Points, in no order, along strands that fork, close into loops and pass close to each other.
In the rows, zero is written as 128.
Points whose rows are less than 129 apart are linked; no others are. Some points are linked to none.
q50: [147 115  92  97 121 100 173 145 153  90  33 116 178 146 122 148 125 155
  86 113 116 144 157 122 173 149 120  83 122 130 104 124]
q287: [146  75  96 118 150 154 112 113 118 148 113 161 121  78  98 136 156 130
  91 142  65 128 160 110  71 102 116 111 135 171 184 115]
q83: [156  47  97 109 136 128 121 106 156 113 117 153 121  91 148 105  92 118
  78 130 124  92 175  96  96 119  96 103 102 182 144 144]
q432: [ 91 172 160 140 146  78 171 142 128 156 115 105  96 172 111  43 112 110
 118 143 145 105 112 115 101 153 114 105 142 128 131 140]
q971: [136  33 121 137 174 154 156 139 130 138 132 158  74 128 117  81 117  93
 106 109 129 118 116 146  90 105  82 135 118 159 123 136]
q28: [165 172 110 107  87 113 125 108 133 141  82 109 179 116 140 143 139 144
 172 151 155 106 138 127 189 154 129  80 121 164 123 139]
q18: [124 157 118  90 122 158 116 117 116  82 101 121  96 132 111 185 135 182
  51  76 112 119 170 123 111 118 141 150  34 125 110 134]
q512: [156 155 131 112 130 127 113 108 147 103 116 122  84 143 135 172  96 138
  84  77 128  93 169 108 114 104 155 150  26 160 130 156]
q203: [ 73  78 134 138 118 151 148 125  66 129  91 162 107 134 125 141 161 145
 121 128  99 172 107 125 135 142  94 137 137 116 140 141]
q485: [132 137  97  97 159 155 102 118 131 100 103 146 160 153 127 135 144 124
 131 155 160 103 129 103 175 135 145 147 134 141 128 150]
q958: [102 160 144 141 111 139 147 107  51 155 107 116  94 142 133 101 170 138
 159 163 155 111 117 138 163 174  99 103 136 149  94 143]
q492: [144 160 129 110  75 102 112 111 139 112  85 121 127 130 137 210 112 157
  99 132 122 164 144 142 128 153 162 116  45 122 156 113]
q802: [154 146  97 150 140  57 125 149 185 128 219 126 149 164  97 117 102  70
 173 140 159 118 111 199 156 113 126 123 182 142 134 120]
q65: [134 213 161 114  82  81 123  94 101 140  95  82  90 119 140 159 100 171
 106 102 132 115 128 124 114 177 148  90  50 173 115 122]
q36: [ 98 129 194 159 130 152  95  99 103 139 190 129 113 150 197 137 162 128
 198 110 115 125 142 107 168 112 122 123 209 107 145 156]
q115: [113 167 152 143 113  97 128 119 114 179 168  86 126  91 114  71  82 126
 148 153 154  89  92 120 114 187 120  86 138 150  90 130]
q27: [134  49  86 154 121  91 147 141 176 101 130 183 154 120 128 141 100  85
 139 120 139 163 115 162 106 109 111 123 144 147 152  89]
q134: [109 110 112 130  79 149 151 138  60 110  89 153  96 149 108 130 164 171
  98 131 114 177 116 144 125 170  81 157  99  94 107 129]
q113: [121 170 142 157  78  64 185 111 132 172 156  89 151 106 129  82  69 106
 157 143 136  93 114 159 133 169  94  54 124 140  86 129]
q708: [172 168 103 152 142 152 135 187 139 134 166 133 126 162  63 159 112 114
 132 106 118 169 120 151 139 120 171 185 153  82 119  92]
q329: [131 124 108 118 130 142 146 147  77 106  83 151 144 179  97 141 157 195
  83 124 125 170 107 164 124 168  79 159 121  92  97 127]
q221: [163 121  67 159 127  94 148 135 175 141 203 108 145 154 104 124  96  73
 146 149 158 109 117 207 160 136  95 138 133 154 126 118]
q721: [180  23 135 138 159 174 156 124 146 128 129 140  71 119 137 122 120  94
 135 116 128 124 107 176  84  76 101 129  95 125 137 119]
q181: [ 91 229 184 155  73 156 156 106 108 141 133 106 111 125 163 158 109 149
 138 143  85 129 161 124 114 136 162 105  96 118 139 111]
q338: [120  93 126  83 115 151  74  95 140 119  99 139 128 102 152 167 143 150
 100 168 123 115 133 128 116 114 137 162  74 140 148 142]
q605: [117 110 138 163 129  96 120 138 156 139 187 146 143 134 173  95 116  82
 180 132 126 128 116 108 124 108 108 131 176 106 140 123]
q414: [ 98 148 110  91 161 181 116 109 100 106  91 125 120 102  83 162 145 183
  43 106 104 128 153 120  93 112 140 167  97 127 100 127]
q148: [ 98 190 150 129  98 154 135  78  50 135 116 124  81 132 148 138 191 175
 125 168 129  91 137 140 152 153 129 135 112 137  97 129]
q106: [147 157  99 162 127  81 178 118 104 115 177 141 145 172  97 108 132  90
 164 127 122 112 120 152 187 164  86 122 196  95 105 151]
q273: [ 92  48 157 156 148 110 126 142 147 117 188 155 138  90 178  92 127  98
 173  88 105 140  98  96  86  99  98 126 180 102 157 131]
q304: [183  76 114 115 165 147  83 148 189 114 179 119 108 127 155  92  96  93
 117 136 168  86  98 127 120  77 141 155 109 171 114 127]
q608: [117  72 100  95 181 113 134 117 171  68 126 165 191 110 147  73 136 105
 145 117 135  83 145  94 131  87 143 106 177 152 125 136]
q730: [140 161 129 127 169 138  64 151 133 151 199 102 104 104 103  77 112 126
 111 146 173  86 123 101 121 133 166 146 132 159 103 133]
q32: [136 130 135 124  52 105 164 140 123 102  74 106 136 118 159  98 103 149
 101 124 105 113 159  78 177 158 120  80  94 136 100 149]
q375: [130  69  78 109 160 104 140 141 167 112 100 180 169 109 109 165 123 115
 125 112 164 164 119 170  87 100 121 130 133 153 170  89]
q697: [145 115 127 172 115  57 114 134 170 133 230 124 119 125 173  71 122  81
 171 112 129 116 102 121  98 113 116 131 196  77 137 137]
q88: [169 142  99 119  74 104 110 133 135 120 100 131 159 127 107 190 123 155
 114 148 117 186 123 140 128 154 122 143  80 100 141 107]
q205: [121 123 120 123 120  93 163 146 103 135  99 107 146 120 161  28 171 120
 159 133 127  82 134  86 196 137 116  99 168 110  78 173]
q465: [119  88 109 167 155 108 147 159  98 151 173 141  83 162  97  90 144 104
 148 111 152 150  77 139 160 160  82 171 144 117 119 130]
q210: [138 130 161 141  76 116 110 108  95 149 115 118  38 124 159 105 140 143
  87 154 146 128 132 178  96 144 100 165  39 131 134 143]
q11: [135 217 119 132 119 139 124 114  83 122 116 104 124 148  93 153 150 198
  83 112 121 142 116 154 115 172 116 138  98 127  89 116]
q711: [ 64 113 156 147 174  90 164 162 129 158 114 121 102 163  95  77 127 113
 112 115 142 144  86 130  97 142 137 124 152 116 147 112]
q531: [195  42 119 160 115 210 161 136 135 108 140 151  83 124 131 144 100 102
 142 116 107 146 114 151 107  84 120 150  82 100 130 125]
q566: [181 109  86 127 172 142 124 138 186  83 161 134 147 132  86 146  73  95
 110 106 135  99 165 101 143  94 148 153  95 130 112 152]
q232: [150 151 138 151  68 153 116 117 124 114 153 151 132 136 174 134 105 105
 177 161 108 122 144 112 142 116 103 138 119 117 152 134]
q99: [ 73 160 189 154 137 179 101  89  73 150 181 111  83 145 189 139 166 153
 170 158 106  85 147 111 173 100 146 155 196 122 129 143]
q532: [112  89 159  96 129 135 140 115 140  96  69 122 132  94 156  99 103 142
  79 111  97  96 187  59 132 128 146  73 107 155 123 146]
q617: [149  47  77 154 160 140 159 164 120 107 183 161 143 125  79 115 129  98
 135  79  88 170 121 136 143 116  90 162 177  71 118 124]
q235: [118 113 126 108 143 137 173 105 163  91  77 166 176 130 108 149  91 117
 110 111  87 133 164  95 108 103 156  93 147  95 161 114]
q982: [122  81 113  90 135 142 112 111 115 109  93 144 129 113 130 101 112 148
  71 118 133  77 159  65 130 147 122 118  90 164 113 166]
q409: [122 192 158 102 135 137 143 136 117 158 123  98 181  95 100 135 118 135
 182 124 167 107 116 146 156 144 175  68 193 119  75 126]
q573: [141 121 142 139 148 150  39 114 137 150 227 141 104 135 170 123 152  97
 194 127 151 133 108 128 167  94 123 146 213 167 139 120]
q612: [126 164 120 137 118 170 127 142  96  94 138 135 149 145 100 123 129 169
  99 108  90 152 138  77 136 134 144 137 126  90 100 123]
q910: [159  67 112 124 112 149 152 135 121 108 102 174 126 128 104 156 123 131
 111 133 110 177 147 160 109 120  83 153  92 108 139 126]
q475: [105 101 136 119 122 107 158 123 118 126  45 153 139 163 172 142 160 121
 158 142 152 166 116 157 143 137 117  98 133 128 156 120]
q516: [ 97  51 138 117 201 130 114 134 147 118 166 160 143  86 122  85 141  99
 136  93 116 119 113 104  64  78 156 120 195 163 154 119]
q128: [ 89 100 123 117 146 196 140 123  60  97 118 148 147 117  99 135 153 162
 101 111  71 136 136  70 132 131 141 146 161  87 109 137]
q75: [134 148 119 138 142 136 159 132  83 120 133 158 127 182 113 132 149 118
 156 117 140 142 131 129 194 161 102 129 164  92 108 137]
q880: [136 192 153 109  62 141 133  74  67 130 115 127 136  85 131 174 111 153
 147 157 164 118 132 185 145 178 102  84  89 154  85 141]
q35: [197 138  84 158 101 168 170 138 117 100 140 128  93 147 111 141 104 125
 109 124 130 140 152 156 133 118  93 171  42 114 102 124]
q527: [111 146 141 104 134 174 178 113 127  80  68 159 121 156 129 144 122 140
  74 109 107 132 178 104 142 116 127 120  99 104 123 151]
q511: [155  94  63 170 109  94 157 155 153 129 168 130 145 153  99 110 107  83
 115 121 117 121 123 154 168 140  82 145 114 105 119 123]
q726: [155 217 130 126  79 113 148 102  79 101 117 128  99 149 114 155 163 189
  85 127 124 148 143 184 121 169  86 130  36 126  96 115]
q199: [139 108 139 127  79 158  91 117 154 102 113 148 137 117 175 144  99 123
 126 156 110 129 154 104 123 120 135 136  86 140 159 128]
q160: [192  93 101 152 138 169 150 158 134 126 146 115  90 142 115 129 102 110
 124 127 157 136 111 163 123 112 130 173  86 101 115 111]
q853: [125 123 123 118 112  95 188 130 154 104  53 142 157 163 139 133 124 121
 118 138 135 134 152 130 159 140 115  95 128 110 149 128]
q109: [135 227 155 109  97 148 122 144 118 161 112  70 182  80 127 131 137 148
 170 118 109  96 148  92 180 122 168  75 132 154  81 167]
q966: [175 149 105  95 168 158 103 112 172 101 118 138 129 132 109 178  97 127
 105 104 144 117 168 126 126 103 161 174  60 140 132 140]
q175: [182 197 108 134 126 160  92 138 135 153 155  90 124 116  82 176 126 162
 106 129 137 152 112 151 113 143 160 170  86 125 119  97]
q903: [163 133 145 134 145 153  76 127 180 140 151 129 122 144 165 155 123  83
 147 158 155 130 115 140 111  71 142 155 121 147 164 116]
q677: [140 109  85 127 136 152 141 160 122 122 119 109 120  99  57 117  98 172
  50  90  97 151 128 108  79 139 107 140 105 119  95 112]
q991: [119 189 176 123 121 116 122 103 179 155 102 114 135 148 159 167 101 102
 153 158 140 121 125 153  97 120 148  80 108 156 169 121]
q292: [155 136 130 118 170 144  68 131 165 132 159 109  94 128 122  96 107 117
 106 135 176  85 114 123 111 112 144 164  88 162 118 146]
q436: [172 179 122 145  78 145 104 125 127 154 155  91 101  89 118 192 114 135
 133 140 133 163 112 162 106 124 157 160  38 120 136  97]
q327: [120  84 118 156 150 128 163 142  98 117 119 164 115 180 101 126 148 123
 134 116 133 172 107 141 159 154  69 154 145 108 143 141]
q935: [ 57  80 153 130 108 124  98 109 136 104  84 141 149 128 230 141 190 120
 178 131 152 136 102 131 132  72 114 100 162 174 171 114]
q496: [147 217 132 111 135 109 140 139 113 127 140  79 171 121  58 132 102 160
 144 108 142 109 114 127 144 162 157  99 156 137  89 117]
q773: [121 185 175 122 104 160 138 127 118 151 143 115 170  59 153 130 121 112
 211 121 146  98 143 146 162 143 150  64 195 102  47 148]
q985: [120 129 137  84 176 122  96 108 163 131  84 158 148 180 138 184 162 118
 140 154 177 136 116 182 115  98 151 152 127 136 163 128]
q924: [148 174 164 112  88  94 117  78  87 158 132 117  81  95 123 159 113 140
 133 157 172 122 127 195 106 172  96 117  52 151 109 148]
q366: [137 141  90 123 163 117 163 173 123 133  94 105 140 187  63 138 143 165
  94 110 137 184 110 172 100 162 101 184 135 103 118 120]
q930: [146 187 100 119 138 114 122 146 148 120 138 107 178 148  77 137 103 138
 133 117 144 112 124  99 158 141 157 127 121 131 127 114]
q224: [148 177 106 114 135 115 157 139 156  80 125 107 186 159  77 137 100 136
 102  96 118 107 150  79 169 129 165 118 143  93 116 139]
q917: [122  85 126 115  87  91 172 137 153  97  70  96 146  93 165 108  84 137
  78  95  85 100 190  69 155 137 139  67 118 138 119 147]
q830: [129 198 142 103  56 145 117  86  58 120 105 107 106  98 130 143 165 181
 120 174 130 103 130 146 157 185 111 126  80 153 100 139]
q446: [104 143 109  83 174 104  88 154 132 150 120 104 143 145  84 122 157 154
 123 150 172 125  90 142 122 166 157 148 156 148 148 101]
q647: [ 50 170 187 132 163 162 112 100 107 165 123  96  89 156 158 122 167 150
 141 150 123  85 126 111 151 100 183 141 187 119 122 117]
q135: [141 113  58 129 143  60 128 134 189 101 229 128 167 155 104  85 130  73
 147 118 124  88 135 133 141 117 146 135 184  94 126 158]
q272: [131  83 133 122 131 164 136 113  97  77 148 164 154 120 178  92 148 122
 161 126  91  85 160  50 164 131 114 123 171  79 104 176]
q288: [151  73 113 106 140 115 145  97 116 130  59 160 111  96  94 143 138 134
  70 117  93 143 176 127  81 133 107  81 133 165 177 116]
q579: [106  74 115  93 142 172  81  87  91 131 101 157 127 102 134 176 169 150
 101 161 115 116 138 124 139 108 135 183 114 120 129 146]
q657: [148  66  67 175 119 113 176 170 152 122 177 129 140 148  82 115 109  82
 128 105  99 163 114 141 139 116  97 158 141  64 110 117]
q885: [126  62 127 136 171 125  81 157 175 130 177 124 112 125 151  61 129  87
 133 126 175 109  69 139  98  84 116 152 154 175 127 101]
q264: [197 151  94 122  80  98 107 120 141 104 129 118 129 132 123 178  79 129
 118 112 137 129 162 118 155 146 105 145  42 158 126 145]
q268: [103 137 120 126 102 132  66 128 139 165 150  94 113  86 135 117 113 155
  99 157 125 116 107  82  95 133 152 156  74 156 137 122]
q639: [113 141 154 135  69  96 155 180 114 156  64  96 135  87 178  79 142 143
 136 135  88 134 144  88 158 134 133  68 111 134 120 136]
q185: [165 150  90  96 138 141 112 121 130 102  94 126 166 152  92 193 128 164
 107 135 141 170 140 146 126 146 133 163  99 105 137 122]
q905: [168 117 101 138 105 141 168 139 132  86 103 137 109 136 100 155  98 142
  81  93 108 169 153 142 112 124 103 145  60  99 111 132]
q4: [ 87 108 138 125 100 133  77 128 117 171 134 107  78  97 173 103 128 151
 108 176 127 106  91 119  92 128 114 155  80 151 147 129]
q460: [142 143  96 140 129  35 146 130 205 110 216 116 172 159 118 103 124  67
 169 134 149  97 123 149 132 106 146 109 201  85 146 126]
q71: [131 147 117 146 127  62 163 113 113 136 222 125 137 139  96  96 110  82
 160 125 148  93 120 177 158 172 110 105 226  86  91 154]
q640: [120 150 158 136  88 125 139 153 131 149 126 101 159 104 203  87 143 120
 209 140 103 102 144  90 132 108 134  85 174  89 138 146]
q313: [146 100 119 114 142 130 171 116 117 119  71 133 103 115  76 124 106 143
  43 104  74 146 187 117  77 139  95  85 111 146 142 130]
q592: [113  96 127  96 123  95 128 133 131 138  54 128 146 121 125 138 128 163
  80 126 137 161 122 137 109 154 128 118 100 132 141  98]
q433: [123  95 130 137 113 166 139 128 100  73 156 173 150 148 143 132 131 103
 163 122  91 129 157  79 162 127 108 150 159  81 127 163]
q567: [113 128 102 132 147 142  89 124  69 161 148 131  89 136 125 153 175 149
 138 167 153 149  96 132 143 165 112 173 136 125 128 122]
q332: [165  84 104 106 143 112 134 115 200  89 102 142 138 112 144 159  71 104
  78 116 119 102 173 136 114  93 121 115  84 169 143 147]
q122: [ 87 199 166 152 119 131 179 127  66 164  76 112 110 175 121 153 153 142
 134 131 117 167 106 161 127 156 126 118 131 102 130  99]
q554: [124 184 129 168  81  73 177 119 135 138 159 105 122 135 132  81  73 114
 128 118 110 100 140 106 134 151  97  90 101 111 107 150]
q795: [ 78  56 160 136 187 136 130 149 125 146 135 155  86 141 122  86 136 105
 106 104 141 138 100 124  81 118 114 140 150 141 148 137]
q968: [122 119 160 153  98 182 110 112  99 108 162 158 123 138 192 137 144 113
 189 144  97 129 146  98 165 124 122 138 151 106 150 160]
q274: [101 181 166 147  61 157 125 118  92 154 135  96 113 109 144 158 144 158
 139 169  77 135 115 118 118 127 162 142 119 112 149  90]
q942: [128  49 114 136 181 166  68 139 119 133 202 161 119  95 112 123 151 116
 151  93 136 160 111 102 142 104 147 157 176 125 129 112]
q896: [126 126 100 101 144 130 122 154 117 105  86  99 161 130  63 133 117 209
  62  95 103 145 119  98 110 166 123 130 110 134 106 121]
q211: [ 85  73 118 107 156  80 127 131 146  69 135 154 197 141 170  71 150 106
 166 124 170 106 108 116 131  78 141 118 194 175 128 126]
q94: [154  89 102 134 167 147  49 137 151 122 222 160 129 131 145 117 139 103
 170 102 158 131 111 102 168 107 141 158 197 144 138 115]
q194: [131 203 174 114  91  75 152  99 113 142  65  85 103 140 144 153 111 138
 110 129 150 125 148 174 120 172 131  72  67 160 127 130]
q308: [ 84  58 151 138 182 108 147 118 128 104 181 164 150 108 132  95 157 116
 164  69 113 131 132 101  91  86 127 104 213 106 161 149]
q110: [147 144 166 141 135 145  68 102 125 145 202 139 149 146 162 121 138  88
 194 140 167  96 119 130 158 122 116 103 212 166 132 127]
q146: [ 82  54 132 146 136 155 111 125 132 170 133 146  99  89 134 162 151 126
 134 117 111 167  91 154  91 107 132 151 133 128 156 114]
q938: [116  45 105 130 163 113 107 151 166 110 165 152 140  86 118  73 118 103
 124 126 152 111 106 115  86  87 126 135 148 175 135 112]
q251: [ 91 147 158 141 117 110 172 122 109 147  71 134 124 181 140 170 179 113
 178 130 128 174 100 153 156 146 126 118 152  98 165 112]
q841: [140 146 113 143 152 124  92 151 132 155 176 146 134 142  99 133 128  99
 170 130 147 153  94 144 144 144 137 142 169 137 143  97]
q333: [125 182 108 156 110 158 111 147  97 103 151 112 110 135  86 128 149 187
  74 109 102 148 113 100 111 142 133 158  76 111  92  92]
q854: [190  91  85 146 137 148 117 147 201 104 167 120 128 110 131 108  79  83
 136 126 137  89 132 116 131  85 120 161  96 128 111 136]
q558: [196 142  80 105 160 118 133 136 146 109 118 137 159 160  99 177 127 129
 120 141 169 143 145 171 147 144 109 172  98 139 136 129]
q950: [130  87 142 116 130 108 154 109 202  96  99 150 160 111 138 132  70 107
 104 104 103 115 188  96  93 102 139  74 127 139 159 119]
q820: [129 177 148 131 110 121 162 123  64 148 110 117 132 123 143  54 163 139
 175 145 114 111 128 113 167 154 116  88 169 119  79 158]
q514: [129 178 151 117 102  75 160 121 106 169  52 101 120 143 142 127 153 145
 141 156 166 142 115 181 148 174 104  65 116 152 116 132]
q477: [ 98 149 120  90 180 147 101 144 104 153 117  99 137 133  89 110 175 167
 127 141 160 105  96 109 166 148 189 143 191 150 122 110]
q286: [151  90 105 132 134 141 166 141 124 127 101 137 142 105  46 128  95 147
  69  98  54 155 140 113  71 130 110 102 140 102 126 108]
q352: [ 81  58 148 138 167 170 104 123  96 131 182 154  96 100 140 105 159 137
 131  98 103 142 120  85 131 119 136 147 179 105 130 141]
q316: [138  25 128 137 120 156 135 125 105 128 116 186 101  89 121 157 145 121
 138 122  97 170 113 166  92 120  90 139 103 131 164 132]
q665: [156 127  97 122 112 130  83 121  67 160 134 137 101 119 112 159 156 149
 134 177 148 171  97 167 138 164 108 184  85 116 122 107]
q466: [144 173 154 127 143 121 116 114 168 128 118 139 153 173 131 171 120  94
 161 158 160 127 131 147 125 116 149 129 129 142 153 127]
q33: [134 188 158 127  98  86 115 118 178 145  91 101 123 141 154 171  73 130
 122 122 129 143 142 129 117 130 174 106  67 151 171 113]
q533: [ 79 120 140  85 145 122 151 125 134 139  27 102 145 116 122 132 149 164
  88 120 109 131 139 108 130 129 169 101 128 144 137 118]
q463: [182 151 165 177  84 147 111 124 139 186 197 116  94  97 144 153  96  78
 184 154 137 144  88 167 103 116 122 135 126 135 134 111]
q673: [167  89  64  93 168  86 137 144 166 102 102 170 170 141 120 162 131 121
 127 129 169 175 134 199 125 119  98 167 112 134 152 106]
q256: [133  88 109 129 173 143 165 145 111 112 114 160 161 108  53 140 129 127
 111 103  64 160 129 114  92 115 132 112 179 101 143 118]
q843: [ 94 115 143 136 136 120  95 108 136 118 122 166 160 153 180 148 171 109
 192 130 162 145  93 134 139 100 121 121 164 164 165 109]
q660: [163 130 176 176 126 158  91 134 159 150 190 134 108 145 167 156 117  69
 183 134 148 159  96 155 117  82 123 148 148 121 157 109]
q518: [137 212 131 113 169 158  84 125 123 143 166  98 103 134  77 155 135 151
 100 119 149 116 138 119 137 131 183 179 123 143 113 118]
q614: [150 139 134 156 121  69 137 125 165 159 245 106 118 114 120  87  87  66
 166 125 146  90 123 156 105 142 112 119 198  95 103 145]
q82: [123  98 134 129 174 138  74 106 119 153 140 141  87 143 149 157 173 116
 145 153 184 130  91 153 140 122 109 185 131 145 137 127]
q613: [ 88 189 143 120 177 155 114 109 135 129 129 107  96 144 120 131 132 152
  70 126 142  94 153 106 114 112 197 156 115 132 126 137]
q144: [113  99 127 110 188 118  68 111 143 137 133 139 117 164 157 176 183 109
 145 139 189 139 105 193 123  71 131 174 131 146 166 123]
q204: [162  83  64 111 102  90  87 138 119 134 123 143 155 113 140 115 140 136
 115 150 164 144 107 141 139 175  84 161  80 144 130 109]
q389: [126 187 171 129  85 116 156 154 101 157 132  97 158  45 157 100 117 114
 196 129 136  93 141 131 143 148 117  56 160 112  34 161]
q392: [125 196 163 148  55  98 148 132 141 138  95  96 125 117 151 144 101 150
 137 121  93 150 153  97 126 143 166  77  87 121 150 121]
q992: [ 82 100 132 123  92 122 106 147 131 149  62 128 167  98 232  98 190 130
 191 139 124 139 125 117 143  81 130  80 160 164 135 116]
q41: [124 144 123  92 113  68 136 126 126 151  36  97 131 144 129 129 158 161
 104 152 162 159 112 163 132 170 120  98  98 143 145 107]
q631: [ 80 170 186 156  58 143 164 150  75 147 117 102 107 103 192 102 161 150
 169 133  65 133 149 113 135 122 147 111 145  69 138 139]
q832: [147  78  88 145 132 119 127 126 161  92 140 188 158 140 149 147 119  77
 162 134 138 146 130 132 140 109  93 149 124 135 148 127]
q495: [136  79  48 136 150  87 118 141 195  78 199 142 166 145 117  96 113  68
 126 134 139  87 133 145 165 101 109 144 156 139 137 141]
q6: [112  64 136 143 101 110 177 121 152 116 124 145 108 139 180  69  82  97
  83 127 107  94 160 116 112 123  76 107 116 128 125 158]
q349: [192 156 138 128  91  97 125 111  89 153 130 121  62 136 141 138 130 130
 121 148 168 161 124 209 106 153  87 152  32 126 122 142]
q521: [ 71  82 148 151 128 159  93 122 116 152 147 139  77 112 148 174 153 141
 135 147 106 149  91 122 119  86 140 185 149 111 145 117]
q700: [ 55  79 172 137 156 173  73 116 107 146 173 125  95 115 176 120 142 134
 124 131 106 113 109  96 131  96 125 170 177 121 138 130]
q487: [129  81 135 126 138 173 114 131 139 147 145 154 115  69 125 121 121 112
 115 128  64 130 142  95  59  79 144 122 139 141 167 126]
q406: [101 177 172  98 128 128 145 129 153 144  17 103 130 149 155 141 137 148
 104 122 128 124 160 119 155 120 176  93  99 132 145 143]
q154: [167 162 126 165  80 131 108 140 132 163 153 129 124 115 129 166  97 107
 153 160 136 164 103 154  98 138 139 139 102 131 153 108]
q388: [100 100 125 123 170 160 123 145 125 137 128 153 143 128  62 159 145 131
 121  97 100 168 119 125 111 123 154 154 167 105 147  97]
q720: [125 151 129  74 199 116 125 169 140 140 139 124 106 168  68 117 158 143
 107 145 187 119 118 168 131 161 151 167 154 159 135 126]
q627: [134  70 112 109 140 130 128 119 164  81 153 150 191  97 165  86 117 115
 144 116 101  83 158  59 126 109 131 109 174  99 126 158]
q330: [ 77 192 170 130 146 135 123 127 113 183  97  77 127 124 139 103 166 135
 154 153 122 101 114 102 152 127 180 106 166 126 115 122]
q191: [159 162  91 148 146 156 157 177 128 106 128 115 146 167  58 148 109 161
  86  89 121 179 128 147 110 136 128 178 133  86 100 102]
q114: [150  92  94 103 116 108 158 140 109  81  47 122 166 140  92 150 122 197
  52 102  96 157 142 127 127 167  96  83 125 123 101 134]
q102: [139 135 120 114 126 141 174 121 166  75 108 120 177 123 113 139  81 127
 115  96  79 113 176  77 139 114 147 104 132  70 128 147]
q593: [ 80 156 173 148 125  81 132 135  99 183 155  88  96 136 160  33 121 120
 145 154 136  89  92 109 109 171 108  94 151 128 115 128]
q402: [114 132 152 146  81 137 110 126  93 141 130 133  79 130 163  93 133 138
 117 171 133 122 116 123 126 151 106 143  79 140 128 143]
q207: [ 83 179 159 124 145 180 152 103 113 121  93 132 102 171 133 144 128 141
  97 130 115 118 157 122 129 103 165 146 109 110 131 143]
q850: [102 103 135 138 148  96 126 132 151 101 154 153 161 156 178  93 158 101
 183 125 149 121 103 111 148 102 125 107 194 139 137 122]
q748: [ 91  74 154 148 161 166 126 134 156 169 124 138 118  93 127 149 126 110
 121 118  95 153 102 142  45  70 155 131 140 133 179  88]
q789: [ 76 144 139 109 143 151 115 141 101 147  94  85 142 112 117  84 162 162
 127 151 129 112 104  79 158 133 177 122 147 135 108 126]
q438: [120 225 178 123 105 111 188  99 126 144  87  96 121 127 113 156  94 134
 148 118 149 113 140 171 135 157 148  61 106 147 101 136]
q891: [131 237 168 116 124 105 182 125 137 130  46  88 128 139 121 138 132 149
 137 111 121 110 155 122 163 129 160  68  96 149 102 152]
q317: [101 112 124  91 165 205 121  92  95  95 110 151 132 107 100 160 147 155
  77 139 105 105 164 102 120 103 156 158 132 118 115 142]
q827: [111 160 147 128 154 109  79 155 159 164 194  86 115 112 122  64  95 119
 128 139 149  98  97  83  90 131 173 129 160 143 128 120]
q715: [103 164 154 160 103 115  89 154 137 181 163  77 106  92 136  84  97 130
 126 138 120 123 108  74  87 140 156 117 104 129 134 119]

How many points has the smallest loop of links through each point below? Write none if it is on no loop.
q516 | 25
q592 | 8
q827 | none
q673 | none
q113 | none

A piece is two or more points that can be reached from each other along the links. Count, over all rows, the pieces, the separate loops (a circle has one, a figure eight two, a Y none), the forks (points with three links) and the tips (points with one).
pieces | 6
loops | 2
forks | 11
tips | 19

Name the points in between on the shortest way along the links from the first point to the second, in order.
q477; q465 | q789 q330 q647 q99 q36 q968 q433 q272 q627 q608 q211 q850 q605 q697 q614 q71 q106 q75 q327
q88; q154 | q492 q33 q991 q466 q903 q660 q463
q349; q465 | q210 q402 q4 q268 q715 q827 q730 q292 q304 q885 q938 q516 q308 q273 q605 q697 q614 q71 q106 q75 q327
q665; q492 | q567 q82 q144 q985 q466 q991 q33
q721; q475 | q531 q160 q35 q905 q910 q316 q146 q748 q487 q287 q288 q313 q286 q677 q896 q114 q50 q853
